Each row is a point on a landscape with many peaks, with its height.
From any point a climber steps to the highest of the 3 points nearest to it. It stops when none of these is higher. Distance is the straight distance between rows; heights are no part of it.
tapoz: 147,122,95,135,118,125,129,160,126,147,132,132,112,137,118,131,148,120,150,110,154,127,139,144,79,136,131,131,129,119,148,130,145,118,117,137,132  (h 492)
sudin: 112,135,126,112,144,113,132,118,136,119,139,137,145,146,108,137,134,148,123,125,138,125,123,114,137,110,120,121,122,117,114,122,95,97,123,129,143  (h 333)
fop: 144,147,143,141,145,127,145,104,117,137,130,91,129,115,139,92,134,126,100,148,141,122,169,153,154,128,126,83,150,122,100,103,122,143,151,133,149  (h 219)
gukat: 140,139,119,121,147,113,122,140,148,104,143,133,124,127,120,94,158,133,128,112,147,112,162,141,125,137,124,120,144,112,122,103,76,106,125,137,120  (h 46)
bom: 110,158,108,163,113,97,141,104,126,152,137,118,118,158,102,141,109,105,112,106,173,115,128,127,121,129,130,85,139,138,117,171,172,128,127,152,131  (h 448)
sefi: 115,165,134,135,146,116,128,107,145,107,138,142,130,135,122,132,97,128,129,127,111,127,123,109,151,131,113,146,122,96,115,119,101,110,130,123,127  (h 257)
kufaf: 152,133,128,147,122,121,123,157,122,147,117,103,99,104,120,92,146,122,144,119,149,121,183,153,110,137,142,94,148,128,126,113,134,167,112,134,123  (h 113)
sunu: 149,151,150,128,162,127,120,126,140,113,126,108,123,105,142,87,117,131,120,145,123,123,169,139,153,133,116,110,143,110,94,82,92,154,137,121,129  (h 325)
nug: 144,126,118,141,140,135,109,150,143,121,138,112,117,118,127,102,122,112,136,129,133,121,164,134,126,124,136,113,137,113,114,115,102,154,114,111,116  (h 280)
perug: 113,94,115,138,110,139,114,163,135,122,143,138,109,152,127,186,98,108,154,131,111,137,110,98,88,129,139,175,100,118,138,171,152,142,110,114,116  (h 395)
mon: 149,91,120,143,124,154,118,152,133,90,128,147,104,139,164,164,111,91,139,111,103,111,139,109,87,178,131,202,107,139,159,146,164,135,137,110,100  (h 272)
Kofud: 141,157,117,159,127,113,122,144,130,132,135,121,105,125,119,121,103,106,140,112,131,118,150,133,119,138,126,123,130,114,124,129,150,155,117,134,110  (h 349)
Zuf: 126,139,125,144,130,93,97,175,166,111,142,129,96,133,107,121,103,101,140,98,140,111,174,120,103,151,136,125,140,116,111,132,115,161,109,125,93  (h 196)
motu: 122,153,129,151,125,138,140,89,113,148,128,117,127,120,141,130,106,129,120,139,119,138,112,132,150,121,114,121,128,120,126,122,157,136,140,128,138  (h 316)
rizu: 119,96,134,112,119,131,146,157,106,139,118,132,152,129,116,165,165,159,158,137,128,154,108,143,105,102,141,137,106,128,132,140,137,110,106,134,126  (h 619)
Zigo: 113,148,136,139,134,131,156,82,113,138,134,110,141,122,148,124,145,144,114,141,119,132,133,145,147,124,110,114,131,118,119,101,126,106,153,134,151  (h 295)
zek: 109,116,105,101,119,115,114,130,137,147,130,129,136,168,80,145,113,120,115,124,174,115,108,115,128,94,149,80,121,148,113,141,126,136,110,124,151  (h 142)
vad: 128,134,121,153,129,125,106,148,152,104,152,142,106,135,129,147,86,94,139,116,109,124,136,113,127,149,130,162,117,102,132,136,127,140,119,114,98  (h 31)
luf: 124,85,150,82,133,118,155,151,100,140,119,125,166,134,106,153,179,167,131,143,142,155,112,156,125,88,153,99,100,137,108,130,117,100,112,138,143  (h 262)
Pemeg: 141,145,120,139,114,138,144,118,105,144,123,119,125,107,158,95,151,134,133,125,117,123,139,152,135,139,114,134,136,134,154,96,150,131,151,135,130  (h 107)
Palu: 87,144,121,143,109,94,148,91,120,161,148,119,142,157,118,129,162,133,96,121,170,111,138,154,124,142,131,81,152,147,118,121,131,92,151,167,144  (h 210)
kila: 138,161,128,149,116,135,136,104,100,153,114,123,121,107,162,97,116,121,122,118,110,121,124,141,152,147,116,133,140,145,154,114,181,155,155,140,127  (h 183)
tufez: 127,104,94,119,113,137,130,154,118,163,122,124,117,143,91,141,149,120,135,128,166,133,124,143,100,106,153,97,122,131,137,148,138,124,109,130,148  (h 309)
gega: 110,150,134,146,103,138,155,82,90,160,124,117,135,114,172,105,141,131,108,128,109,121,117,151,150,144,116,124,143,154,153,110,175,127,175,143,139  (h 100)
Romun: 134,138,126,113,158,106,109,136,161,103,147,127,137,147,106,100,113,124,115,131,150,112,158,117,139,123,129,110,135,114,91,111,70,125,124,122,138  (h 89)
zamum: 144,153,128,143,126,131,107,130,124,126,118,133,112,109,152,106,88,111,133,117,98,122,119,124,145,153,120,156,129,127,148,116,156,165,140,126,101  (h 351)
daro: 136,109,111,124,120,139,134,144,119,141,130,124,131,129,121,134,162,137,141,131,141,139,128,147,106,112,135,119,128,119,141,121,119,106,119,129,144  (h 592)
zod: 96,156,131,149,142,104,152,80,125,145,146,109,146,146,124,124,133,129,95,141,156,115,143,141,142,139,124,88,150,125,93,120,115,104,164,146,156  (h 233)
bizo: 159,79,112,136,119,161,117,162,136,111,124,138,117,116,154,127,162,100,150,130,123,127,142,139,83,154,135,170,126,136,165,133,138,137,129,105,111  (h 618)
veger: 123,129,131,123,141,114,127,101,131,155,133,103,145,160,93,132,106,116,90,152,171,125,124,117,148,105,148,74,127,135,86,143,120,131,134,120,178  (h 174)
tura: 135,113,156,105,152,136,144,108,114,143,120,100,159,130,143,144,121,157,113,169,121,148,111,114,145,87,129,113,99,124,95,122,110,125,141,116,173  (h 307)
vado: 139,147,145,130,123,148,113,95,120,150,114,134,120,103,142,95,67,111,102,137,104,144,85,115,174,141,119,128,137,141,132,148,188,168,141,120,126  (h 78)
dokal: 125,148,138,140,142,122,160,91,113,141,143,96,138,128,146,101,153,136,93,149,145,122,165,162,145,132,124,88,148,120,100,99,112,111,169,141,162  (h 281)
Gamu: 130,148,151,122,158,122,139,91,131,131,133,105,149,130,133,133,102,140,104,162,123,140,122,114,152,107,117,116,113,112,92,116,105,118,150,118,176  (h 294)
Fum: 106,104,119,116,124,126,120,153,141,114,138,139,136,148,104,161,127,138,146,122,130,133,112,105,113,107,140,141,112,120,123,154,109,113,104,115,122  (h 749)
memem: 108,120,121,80,107,96,131,126,134,127,125,144,157,160,93,150,155,151,118,116,164,109,107,133,122,109,133,85,124,166,125,109,111,101,115,147,143  (h 376)
siv: 106,123,148,115,139,115,136,138,130,100,124,147,146,137,115,160,134,164,145,122,106,138,107,100,128,111,129,151,112,122,113,150,99,97,110,127,116  (h 292)
pipep: 143,142,142,143,133,129,100,141,144,125,133,117,104,106,122,105,84,99,127,139,114,131,150,119,144,136,126,114,138,107,102,122,126,178,110,108,108  (h 163)
likid: 116,148,143,130,133,136,128,105,129,120,127,136,132,119,138,151,81,133,129,145,89,147,93,103,153,122,115,154,113,104,120,123,133,125,127,116,128  (h 239)
fal: 132,96,140,120,138,169,109,121,141,85,127,131,127,110,160,139,131,120,125,145,88,135,123,105,144,129,126,172,126,127,138,139,91,123,131,99,110  (h 166)
dol: 131,146,115,160,113,133,149,117,105,160,127,115,115,129,131,128,137,122,131,121,142,125,136,149,117,126,126,112,130,129,142,131,168,126,135,143,140  (h 271)
lamos: 126,127,89,123,108,109,127,143,135,160,128,124,119,156,86,131,135,107,119,110,190,107,134,141,107,117,150,74,134,151,127,143,148,129,112,146,143  (h 237)
musu: 92,124,113,108,117,103,120,140,136,135,132,144,143,166,85,167,104,144,138,113,144,130,94,105,120,95,136,114,106,140,114,153,140,130,104,131,128  (h 104)
Kitok: 128,122,125,129,101,163,136,108,92,174,107,119,129,119,165,113,128,143,123,132,112,141,94,132,144,116,125,131,133,158,158,142,191,146,151,125,143  (h 435)
pab: 97,128,119,107,126,104,121,121,133,141,133,131,149,163,88,156,107,142,117,126,153,130,102,106,139,93,137,100,115,137,100,139,128,125,115,120,152  (h 164)
Fem: 139,164,132,161,122,118,131,115,131,137,129,118,107,124,107,118,84,96,120,123,139,129,142,126,142,134,126,99,135,112,102,151,164,158,108,128,121  (h 335)
Domez: 120,83,132,104,134,134,122,148,136,106,134,136,141,136,112,151,155,142,138,135,128,138,120,114,113,108,143,139,118,125,126,147,86,99,107,118,123  (h 576)
zed: 132,121,120,126,150,134,120,130,144,105,141,127,131,134,128,124,125,127,132,135,125,129,135,116,135,119,127,138,122,104,118,123,83,112,122,110,127  (h 415)
Zul: 133,124,138,113,134,139,150,117,113,131,129,124,141,122,139,120,171,156,128,138,124,140,134,136,132,113,118,121,127,113,132,101,92,87,134,135,147  (h 536)
Zogu: 141,148,146,121,139,145,101,119,138,124,122,134,127,92,148,88,65,113,105,149,100,140,104,117,172,146,117,142,137,123,116,113,143,171,142,110,116  (h 670)
fened: 130,157,164,168,118,132,158,86,109,147,120,90,126,113,151,93,126,117,91,145,136,117,151,151,155,153,124,81,174,138,111,134,160,163,157,137,127  (h 288)
feka: 141,122,123,128,131,135,84,143,126,127,114,141,127,112,164,102,89,109,122,107,91,122,99,114,146,168,132,185,122,146,171,128,163,167,152,118,98  (h 252)
Nem: 121,169,118,143,140,102,119,119,147,123,147,136,114,140,104,119,89,112,125,119,133,120,141,120,143,133,122,120,132,105,103,126,129,133,122,131,123  (h 268)
Vina: 140,134,142,119,140,140,91,131,128,133,112,132,130,99,159,69,92,123,117,113,100,128,116,130,170,159,126,155,144,145,145,114,151,178,148,120,106  (h 485)
tomi: 137,138,121,133,127,151,122,114,127,139,124,120,121,119,138,124,95,124,129,149,112,141,114,118,150,114,120,127,123,115,121,125,138,145,125,112,133  (h 216)
tigis: 131,127,138,120,130,153,121,118,117,114,107,144,139,108,171,123,125,146,132,120,82,130,87,114,150,141,116,180,120,135,171,115,127,123,149,127,109  (h 533)
dise: 130,150,117,152,130,120,137,125,120,126,133,138,116,127,134,131,131,132,147,110,121,124,128,131,118,135,116,152,120,112,148,112,135,111,132,139,120  (h 285)
dasuz: 99,180,124,122,147,87,127,94,157,113,151,143,138,154,102,124,92,131,111,118,142,116,136,117,147,129,112,110,132,115,97,118,115,114,138,142,136  (h 238)
disa: 136,70,113,106,106,141,142,176,113,160,110,127,129,134,107,159,172,132,163,145,145,152,110,155,66,117,156,135,109,126,151,151,144,126,102,127,139  (h 184)
tafam: 111,140,136,151,108,143,152,85,98,161,116,114,133,122,155,148,123,139,129,134,109,140,100,131,138,119,114,128,122,140,141,131,179,132,145,138,134  (h 266)
fogup: 139,92,112,127,138,133,111,154,159,98,143,136,120,130,119,120,161,108,135,118,140,123,159,135,107,134,139,138,136,122,134,135,82,103,116,114,111  (h 346)
Getos: 138,156,136,127,146,137,138,104,123,114,125,127,131,108,155,100,140,144,124,131,108,124,137,140,152,132,107,139,135,115,135,88,101,114,150,131,131  (h 327)
rika: 147,141,116,145,129,122,130,144,128,133,134,119,111,112,134,97,149,124,143,120,138,120,165,156,118,137,126,119,140,115,137,98,125,131,126,134,120  (h 179)
daduz: 101,81,149,113,136,132,123,143,152,71,138,142,131,140,110,172,144,136,129,130,106,135,131,89,124,119,145,161,119,142,115,178,84,95,109,103,110  (h 426)
kobas: 128,118,101,134,126,141,110,143,138,143,138,123,116,143,99,135,101,106,135,138,142,133,126,114,124,105,147,108,116,112,114,157,131,144,100,110,132  (h 296)
guz: 103,150,131,125,130,107,156,104,119,134,136,137,138,133,124,137,163,158,129,114,131,133,129,143,127,122,115,123,126,122,133,110,116,79,136,154,139  (h 419)
fasav: 166,127,122,147,121,131,122,164,114,131,115,130,109,106,158,97,147,114,155,116,121,109,156,146,97,165,125,148,138,136,155,104,155,160,136,129,109  (h 366)
gosu: 156,143,109,148,131,97,124,170,131,129,137,135,100,136,125,123,132,112,151,93,154,104,165,133,75,162,128,135,136,119,129,120,153,143,123,146,107  (h 353)
Muke: 106,148,107,108,115,90,118,135,157,102,143,156,136,161,100,144,123,139,134,94,147,103,115,110,119,128,117,126,125,140,133,127,103,103,118,148,118  (h 310)
gaz: 153,141,112,142,140,92,126,164,141,105,137,150,102,134,133,118,151,117,148,85,152,103,168,138,74,177,121,156,139,117,138,114,127,114,129,152,96  (h 244)
fura: 135,134,116,148,108,144,114,137,121,136,131,137,109,124,139,151,74,105,142,132,102,137,100,109,123,133,126,154,112,116,144,147,165,154,118,118,116  (h 161)
fefod: 95,145,122,109,121,87,140,119,135,123,133,151,142,153,104,155,146,158,132,98,143,122,113,121,113,117,115,122,117,141,124,127,124,90,118,159,129  (h 350)
naman: 152,133,121,137,128,152,121,132,121,143,119,111,118,103,148,94,118,120,128,135,119,128,137,136,144,124,124,122,140,127,132,117,145,166,129,116,121  (h 423)
naped: 116,142,117,144,122,126,138,117,107,143,129,125,122,130,130,153,121,136,145,120,118,135,109,127,122,116,117,140,111,115,138,131,153,118,124,136,132  (h 364)
Zan: 110,117,142,113,135,127,148,129,104,134,123,126,159,134,117,160,148,171,139,134,122,151,107,131,128,96,131,122,106,125,114,130,123,105,114,131,133  (h 446)
kita: 133,115,98,131,130,138,114,147,133,137,137,122,119,136,107,125,130,114,139,131,150,131,137,132,115,110,143,108,126,115,123,136,115,129,109,120,134  (h 434)
tebik: 133,76,136,84,125,118,125,161,142,103,125,144,144,136,101,144,192,140,136,127,143,135,121,126,103,124,148,135,139,145,140,149,75,76,103,134,128  (h 414)
dum: 126,190,145,140,153,118,137,97,120,102,121,136,126,103,151,94,120,130,125,118,98,116,145,146,161,157,110,144,137,116,139,77,108,130,162,151,110  (h 231)
mek: 141,103,103,132,111,138,129,166,121,140,124,134,118,138,125,158,146,125,164,126,137,128,121,130,64,137,136,157,112,121,151,146,155,122,117,129,125  (h 606)
zos: 135,140,123,146,140,126,126,130,134,104,134,136,119,121,137,121,135,126,143,117,114,121,139,127,129,139,117,158,129,108,139,112,105,111,131,130,110  (h 331)
lobeb: 104,88,115,102,128,131,105,155,150,115,147,134,139,160,98,153,115,124,133,139,135,132,111,99,121,103,151,126,112,127,113,154,93,131,104,104,130  (h 571)
sozog: 127,117,120,95,127,113,143,122,122,144,140,124,142,144,110,112,179,142,104,127,170,131,144,156,126,114,135,84,136,129,122,99,97,88,130,147,166  (h 287)
Gipod: 152,85,114,114,117,179,107,149,123,136,118,132,131,108,170,92,148,127,137,136,110,133,115,137,129,132,130,158,135,147,172,123,133,149,140,107,119  (h 258)
nub: 142,152,155,139,120,112,118,134,110,143,95,122,110,93,156,74,124,131,137,102,111,106,158,137,139,164,123,129,153,155,153,95,166,189,148,151,119  (h 212)
buvag: 120,106,117,110,135,129,130,131,120,149,131,118,143,145,101,142,138,144,125,140,147,142,116,125,127,91,144,97,113,126,113,130,112,117,114,122,160  (h 253)
demis: 138,97,103,143,131,136,102,169,153,113,145,125,107,130,122,128,126,89,142,124,138,119,160,131,96,137,144,134,124,121,124,145,116,150,111,106,103  (h 211)
Gese: 137,147,126,129,130,151,123,106,118,138,118,124,129,108,161,102,106,132,123,134,105,131,111,132,163,131,113,138,136,131,143,107,148,151,145,123,125  (h 290)
losed: 128,89,141,142,121,147,129,135,143,72,129,147,107,127,146,182,132,115,132,113,88,126,136,101,102,159,132,204,105,141,161,162,132,109,128,113,105  (h 187)
fizo: 134,145,138,123,135,124,109,132,110,143,100,133,132,98,163,59,123,134,123,102,103,114,132,146,166,157,127,147,148,154,165,99,161,166,164,141,114  (h 338)
bugod: 112,87,151,125,126,119,136,153,139,76,123,154,125,128,116,185,158,141,142,119,102,131,131,106,99,137,143,183,117,153,133,184,117,87,111,123,101  (h 454)
gerip: 139,131,140,122,140,152,124,115,124,103,112,141,134,99,168,108,137,139,125,128,85,124,109,119,155,145,113,176,132,133,166,106,102,118,153,124,112  (h 387)
puv: 110,109,133,93,123,108,145,125,116,153,130,128,153,147,107,139,175,153,115,125,161,136,128,152,123,106,138,83,126,142,119,111,111,86,128,148,159  (h 324)
tusib: 139,89,121,139,121,166,98,146,145,105,135,140,109,120,164,140,105,89,130,122,95,123,130,116,114,157,132,189,114,141,163,146,150,164,132,97,94  (h 367)
dop: 125,112,135,133,125,153,108,131,142,100,133,138,124,124,150,157,92,114,130,135,84,133,101,101,140,138,123,178,113,115,145,140,120,133,125,103,103  (h 93)
lagam: 120,109,100,127,109,125,138,153,111,166,117,129,121,150,101,166,136,132,150,121,156,139,112,132,81,109,143,119,109,136,134,161,169,126,108,142,141  (h 286)
beg: 139,73,132,125,124,140,130,145,153,82,130,150,115,123,123,161,179,118,141,119,120,132,150,123,80,150,135,181,128,143,156,162,111,80,115,118,118  (h 589)
lefo: 125,128,130,143,95,146,148,108,81,173,105,123,130,121,161,146,127,140,135,126,111,137,90,132,118,126,120,142,116,157,162,142,204,144,144,138,139  (h 355)
vafa: 156,114,112,147,124,143,106,156,130,112,127,134,109,116,158,120,125,103,148,114,111,115,139,127,104,160,129,172,127,131,155,122,144,154,134,118,95  (h 481)
lat: 112,142,110,122,138,105,122,114,141,133,141,125,136,155,98,122,119,129,111,121,165,117,138,126,137,115,128,92,133,128,107,119,114,116,125,133,149  (h 276)
buzap: 103,60,125,121,128,153,117,146,168,80,157,141,122,141,115,165,129,91,124,132,114,134,156,105,108,123,147,158,108,137,134,185,105,124,109,87,114  (h 563)
lagu: 135,137,102,132,129,114,113,152,143,141,133,119,113,138,86,110,120,103,120,117,174,114,158,136,118,119,148,81,137,127,108,140,127,150,106,127,129  (h 168)
lufos: 123,76,131,104,124,148,130,157,117,128,122,127,144,128,114,153,161,148,150,149,129,156,111,136,111,99,148,131,109,123,128,144,111,116,105,118,129  (h 482)
Tuz: 136,127,147,109,148,155,132,109,118,117,119,121,142,113,160,123,129,153,124,150,98,137,108,114,152,112,112,147,122,119,127,109,95,114,138,118,139  (h 383)
gof: 121,142,99,136,122,109,132,128,132,149,140,123,126,144,100,121,136,123,116,112,173,114,146,145,122,123,133,89,140,134,119,127,136,116,125,148,139  (h 236)
pigu: 121,116,148,132,136,139,127,126,134,86,125,143,129,118,138,153,138,141,138,127,92,132,117,99,134,129,124,173,124,119,136,140,88,95,122,116,111  (h 245)
zimaz: 143,138,125,127,153,133,114,125,145,127,142,112,127,129,117,110,97,113,115,151,136,129,144,115,149,115,130,108,125,105,90,121,104,141,118,111,146  (h 159)
lige: 140,83,117,127,128,174,100,144,147,109,138,125,119,117,151,128,131,100,134,147,111,133,136,125,123,126,134,153,125,128,142,142,110,153,121,91,109  (h 240)
Ket: 133,173,130,168,124,100,153,108,102,142,128,118,110,110,147,100,139,123,133,105,127,110,167,158,119,163,115,122,143,132,140,95,164,143,150,163,121  (h 36)
vava: 131,110,132,115,118,106,148,161,119,127,118,154,135,136,121,166,168,151,162,109,131,134,111,131,66,141,127,163,115,129,148,144,140,90,111,155,120  (h 270)
redet: 124,115,123,130,117,157,129,123,112,157,119,113,129,133,122,153,110,128,137,154,121,150,102,117,131,90,138,115,113,123,120,152,152,147,108,110,146  (h 94)
Zik: 126,177,163,171,136,106,144,75,126,127,124,114,121,117,122,113,88,102,104,142,130,128,144,133,158,154,114,93,157,117,94,134,156,156,143,140,122  (h 369)
Fipe: 118,113,148,103,155,130,127,132,135,109,133,129,154,141,116,151,119,153,129,145,116,140,111,97,139,102,133,135,107,114,100,140,84,110,114,110,141  (h 413)
nopo: 119,122,112,113,136,112,111,145,169,84,150,149,132,152,108,123,135,123,121,111,140,104,142,109,127,132,130,130,137,127,123,132,70,101,116,120,112  (h 381)
nebip: 114,152,125,176,107,107,158,103,105,159,140,106,117,136,128,116,153,113,112,116,163,110,153,158,115,154,134,86,152,132,127,140,163,123,143,159,129  (h 223)
nanu: 135,175,134,161,131,117,128,105,119,133,127,122,109,108,132,116,89,108,126,121,115,125,136,136,144,142,115,121,135,120,123,118,162,153,134,141,114  (h 451)
Napud: 121,115,125,140,107,140,147,135,97,161,111,126,132,130,128,170,138,152,156,133,119,146,102,138,100,102,131,133,103,130,139,145,173,128,115,131,135  (h 477)
Kubu: 97,135,155,120,141,115,144,109,119,129,128,130,155,138,117,173,100,157,133,144,105,154,92,109,149,96,126,129,97,113,87,141,143,126,119,118,134  (h 154)
rure: 129,128,100,89,117,102,117,144,156,118,137,146,140,153,96,118,154,127,118,108,175,99,133,137,116,125,129,96,141,148,135,106,91,108,112,148,133  (h 293)
Taga: 124,148,134,131,125,151,128,91,111,145,115,126,132,111,154,129,91,134,120,137,99,141,87,119,161,129,109,142,124,132,141,121,164,142,144,127,135  (h 205)
Dod: 135,170,142,135,138,127,116,106,134,117,130,134,118,109,140,114,69,110,116,141,99,133,116,120,165,149,110,140,129,107,116,104,139,152,142,121,117  (h 551)
vuku: 108,64,118,116,120,148,113,160,148,105,138,136,127,146,109,169,141,114,146,137,129,137,127,113,95,114,151,152,110,129,132,171,107,125,106,103,117  (h 562)
gakis: 136,163,153,147,139,109,117,124,137,124,121,111,109,106,124,100,100,120,130,126,123,123,172,132,145,142,123,106,152,109,103,105,125,174,122,131,118  (h 241)
Bolos: 140,155,135,169,118,122,145,118,113,147,118,105,109,115,123,107,124,109,121,118,144,118,160,147,134,140,127,90,145,128,121,135,167,163,127,137,122  (h 228)
Zami: 117,83,137,65,129,111,132,164,124,117,118,145,168,151,84,153,160,157,132,127,150,131,97,131,117,95,159,106,109,161,113,138,101,113,98,134,124  (h 342)
fas: 156,132,146,119,138,154,103,130,130,140,112,110,120,96,150,71,96,119,112,150,115,134,138,126,161,132,125,114,150,136,116,115,136,194,131,110,122  (h 600)
pesam: 160,152,157,123,159,133,117,115,143,124,124,108,126,99,141,90,79,114,106,164,118,134,146,125,160,130,117,110,140,116,85,104,114,174,135,113,143  (h 420)
gulu: 116,154,104,127,126,88,107,150,167,107,154,151,113,155,103,123,100,116,132,96,147,101,144,115,120,141,124,129,135,127,120,130,111,127,119,138,105  (h 273)
Mos: 137,135,137,115,149,139,151,102,119,137,131,103,143,124,149,109,136,146,105,157,132,133,142,138,146,108,120,108,125,114,109,99,98,110,154,126,169  (h 386)
suge: 125,164,131,145,145,114,123,122,145,89,137,144,113,126,132,122,113,120,132,109,101,116,140,120,142,152,116,165,128,102,133,112,93,111,143,131,100  (h 291)
Moga: 113,117,117,122,115,109,146,157,112,146,122,142,134,146,112,177,144,150,158,110,140,136,107,133,75,118,131,144,102,132,136,147,165,111,111,150,124  (h 365)
Sorud: 143,156,176,146,122,134,130,96,122,138,101,109,117,97,138,83,92,112,103,134,122,130,135,134,166,151,117,93,160,140,114,139,174,193,138,131,124  (h 188)
zipa: 146,143,142,151,131,135,133,107,131,145,120,103,118,133,100,112,98,92,102,155,157,128,138,121,158,120,138,66,131,121,92,168,149,161,110,115,146  (h 162)
bez: 141,128,120,132,129,106,128,146,148,101,134,161,116,129,123,128,175,129,140,101,137,114,144,131,94,155,123,158,140,121,151,133,94,77,124,147,111  (h 418)
Megod: 101,80,115,98,124,130,119,166,122,135,121,135,145,155,84,168,130,141,145,141,143,143,97,117,110,91,161,119,101,139,114,160,125,140,96,116,128  (h 384)
zipep: 127,140,126,123,121,145,130,113,102,151,112,136,137,107,170,99,127,144,128,114,96,128,101,137,158,137,116,157,126,146,174,104,162,133,159,137,131  (h 151)
Fofaz: 146,113,117,138,118,156,115,142,124,116,119,139,124,115,167,129,137,124,148,122,105,122,113,126,117,142,119,174,122,131,169,120,136,128,133,119,109  (h 370)
zozu: 116,98,134,120,133,143,121,138,133,112,133,130,140,133,125,156,128,140,143,143,111,144,112,105,127,104,135,149,109,112,122,143,101,118,110,106,124  (h 574)
vone: 142,143,180,133,130,134,105,120,135,133,97,100,101,84,133,81,97,128,124,132,114,130,168,120,151,146,118,96,168,130,108,101,123,205,122,123,132  (h 136)
rufaz: 145,129,119,137,119,158,138,110,111,159,119,99,122,120,141,113,126,123,110,152,136,140,128,139,144,106,130,95,133,129,122,133,144,145,134,116,150  (h 452)
Turul: 135,177,154,129,171,105,124,110,153,103,136,122,128,114,119,99,87,120,109,146,119,126,160,125,159,144,110,116,141,99,78,95,97,150,144,123,139  (h 341)
paba: 142,127,135,109,129,160,134,117,111,128,119,128,141,101,173,83,154,149,121,134,100,131,117,138,156,130,112,148,136,134,158,91,112,116,156,126,132  (h 489)
zovur: 139,110,146,134,126,133,138,131,129,94,116,145,119,110,140,142,176,137,142,120,100,129,129,117,114,141,125,174,135,131,154,132,89,75,126,130,111  (h 313)
goled: 147,112,117,132,125,167,99,140,134,135,129,120,114,110,146,113,95,103,129,152,106,140,120,120,142,120,130,136,131,121,125,140,133,171,116,96,114  (h 122)
Lub: 104,158,126,153,132,98,136,87,134,146,141,117,130,154,97,132,98,103,98,128,160,117,128,124,148,126,129,80,144,128,92,155,149,125,136,135,141  (h 513)
Dipe: 112,113,132,116,122,105,137,154,129,109,125,155,139,142,110,170,156,157,154,108,124,130,109,115,96,123,127,156,111,132,135,155,122,93,107,144,108  (h 207)
bon: 130,133,143,169,97,140,167,111,94,160,125,82,122,126,141,103,159,109,90,145,160,115,154,159,140,140,137,65,160,131,121,150,149,143,148,134,136  (h 218)
luv: 110,121,107,117,101,106,142,122,119,169,137,122,133,151,102,135,173,116,99,119,192,117,136,166,113,129,146,68,148,152,131,125,141,98,133,160,156  (h 195)
gupod: 116,116,104,87,122,114,107,146,152,112,141,143,141,160,94,134,134,131,123,120,164,108,118,112,122,111,137,106,126,145,125,123,87,114,106,128,134  (h 250)
nas: 140,153,149,115,154,147,115,103,138,104,125,132,132,104,162,103,92,126,109,147,89,134,108,115,168,143,108,157,129,113,121,99,102,137,152,116,125  (h 493)
gozem: 128,82,153,100,124,113,139,165,132,101,118,149,147,123,109,162,191,155,151,130,123,143,115,134,92,127,146,157,125,143,136,168,108,82,102,136,106  (h 339)
lup: 147,113,115,147,128,122,124,154,139,101,136,147,114,133,138,141,149,114,148,106,125,117,140,125,86,157,128,173,125,119,155,136,126,107,125,128,109  (h 560)
non: 125,97,129,111,129,116,118,149,158,83,135,152,126,137,111,147,168,131,133,110,133,122,137,110,104,134,136,152,136,137,138,154,80,79,116,127,115  (h 455)
ganur: 145,72,129,121,110,152,134,160,125,117,116,138,132,119,137,153,180,133,159,138,119,144,121,141,77,136,135,171,123,131,164,145,126,108,118,119,123  (h 786)
noler: 106,128,132,136,116,129,129,126,113,136,123,133,132,135,123,175,98,146,150,132,104,148,94,110,125,102,125,147,103,115,124,148,161,132,108,123,123  (h 269)
fino: 129,131,137,124,128,157,137,96,113,153,118,110,137,122,150,138,106,144,116,163,114,150,102,119,156,102,116,116,119,127,115,126,143,140,137,116,151  (h 256)
paget: 130,158,149,118,152,137,130,89,136,123,127,127,139,113,146,124,86,133,108,162,101,143,102,110,166,125,104,141,120,112,106,106,119,133,149,117,150  (h 362)
fet: 130,90,114,114,104,155,147,144,94,172,112,112,127,128,116,147,166,140,138,147,138,156,114,156,103,94,150,104,115,133,139,133,146,123,117,124,154  (h 234)
Dok: 125,150,129,144,141,129,137,92,127,145,135,110,132,133,126,130,108,125,111,145,137,134,129,129,150,117,120,103,132,114,104,126,135,124,137,124,153  (h 408)
vekis: 123,141,100,145,102,99,153,128,106,175,135,132,118,154,117,153,154,125,132,98,172,121,131,143,74,143,126,106,127,144,138,144,185,103,133,170,146  (h 204)
som: 104,105,125,90,112,100,138,158,125,132,118,145,156,148,93,162,156,158,142,116,153,132,99,137,105,102,137,115,110,152,127,138,134,112,104,146,125  (h 465)
keloz: 139,110,122,124,100,177,149,114,94,172,110,97,128,122,149,116,144,135,111,158,134,147,116,147,139,100,135,94,131,143,139,137,158,141,138,115,152  (h 579)
gusum: 138,161,150,128,138,123,117,118,121,127,109,119,121,87,157,74,117,134,128,122,106,115,156,147,160,151,115,128,155,138,137,81,132,171,156,135,113  (h 215)
dusa: 111,135,120,93,126,96,122,108,140,131,136,131,153,172,91,142,113,135,94,128,169,101,109,110,141,108,134,78,127,163,103,112,108,127,127,128,161  (h 227)
bim: 132,163,136,125,133,129,135,110,111,119,111,141,131,101,170,76,140,135,132,111,95,112,129,147,161,157,114,157,136,141,169,82,129,133,168,148,115  (h 123)
nemig: 137,104,155,98,133,152,154,122,100,133,116,112,151,115,150,129,162,171,124,157,113,151,118,136,135,97,124,123,113,128,123,106,107,103,136,126,149  (h 824)
baroz: 123,135,106,98,104,92,137,135,140,141,134,149,138,146,104,136,174,139,125,104,171,117,127,150,101,132,122,102,137,150,149,109,123,90,118,164,142  (h 332)
Deso: 150,132,133,128,141,150,115,132,130,113,126,120,128,102,158,89,134,129,132,132,113,126,142,138,147,131,116,141,139,123,138,96,105,143,141,116,114  (h 311)
bofo: 108,125,132,126,134,111,120,137,168,75,151,157,122,150,115,152,122,127,131,108,112,118,131,96,132,139,129,162,128,125,126,154,77,88,120,118,104  (h 343)
rumev: 126,157,149,140,140,137,139,71,126,142,126,116,134,114,143,127,80,113,100,167,118,144,105,118,166,130,109,114,137,120,98,124,153,141,154,122,152  (h 242)
vufo: 110,159,110,120,129,95,140,112,145,124,145,144,133,145,109,114,149,146,120,102,157,109,146,140,127,132,113,111,138,127,127,105,105,94,134,161,133  (h 358)

Where does a climber stop that starts at each point below?
gulu => nemig
luv => daro
dasuz => Fum
gof => Fum
dusa => Fum
suge => Fum

Call two points neighbours if one is among the 3 nearest of the other. Go from one point of each pair to the other, from neighbour to neighbour, staying as high as possible. Name the lowest point that can't be avoided.
lup, ganur => vafa
tigis, paba => gerip
rizu, Fum => lufos
ganur, daro => tapoz
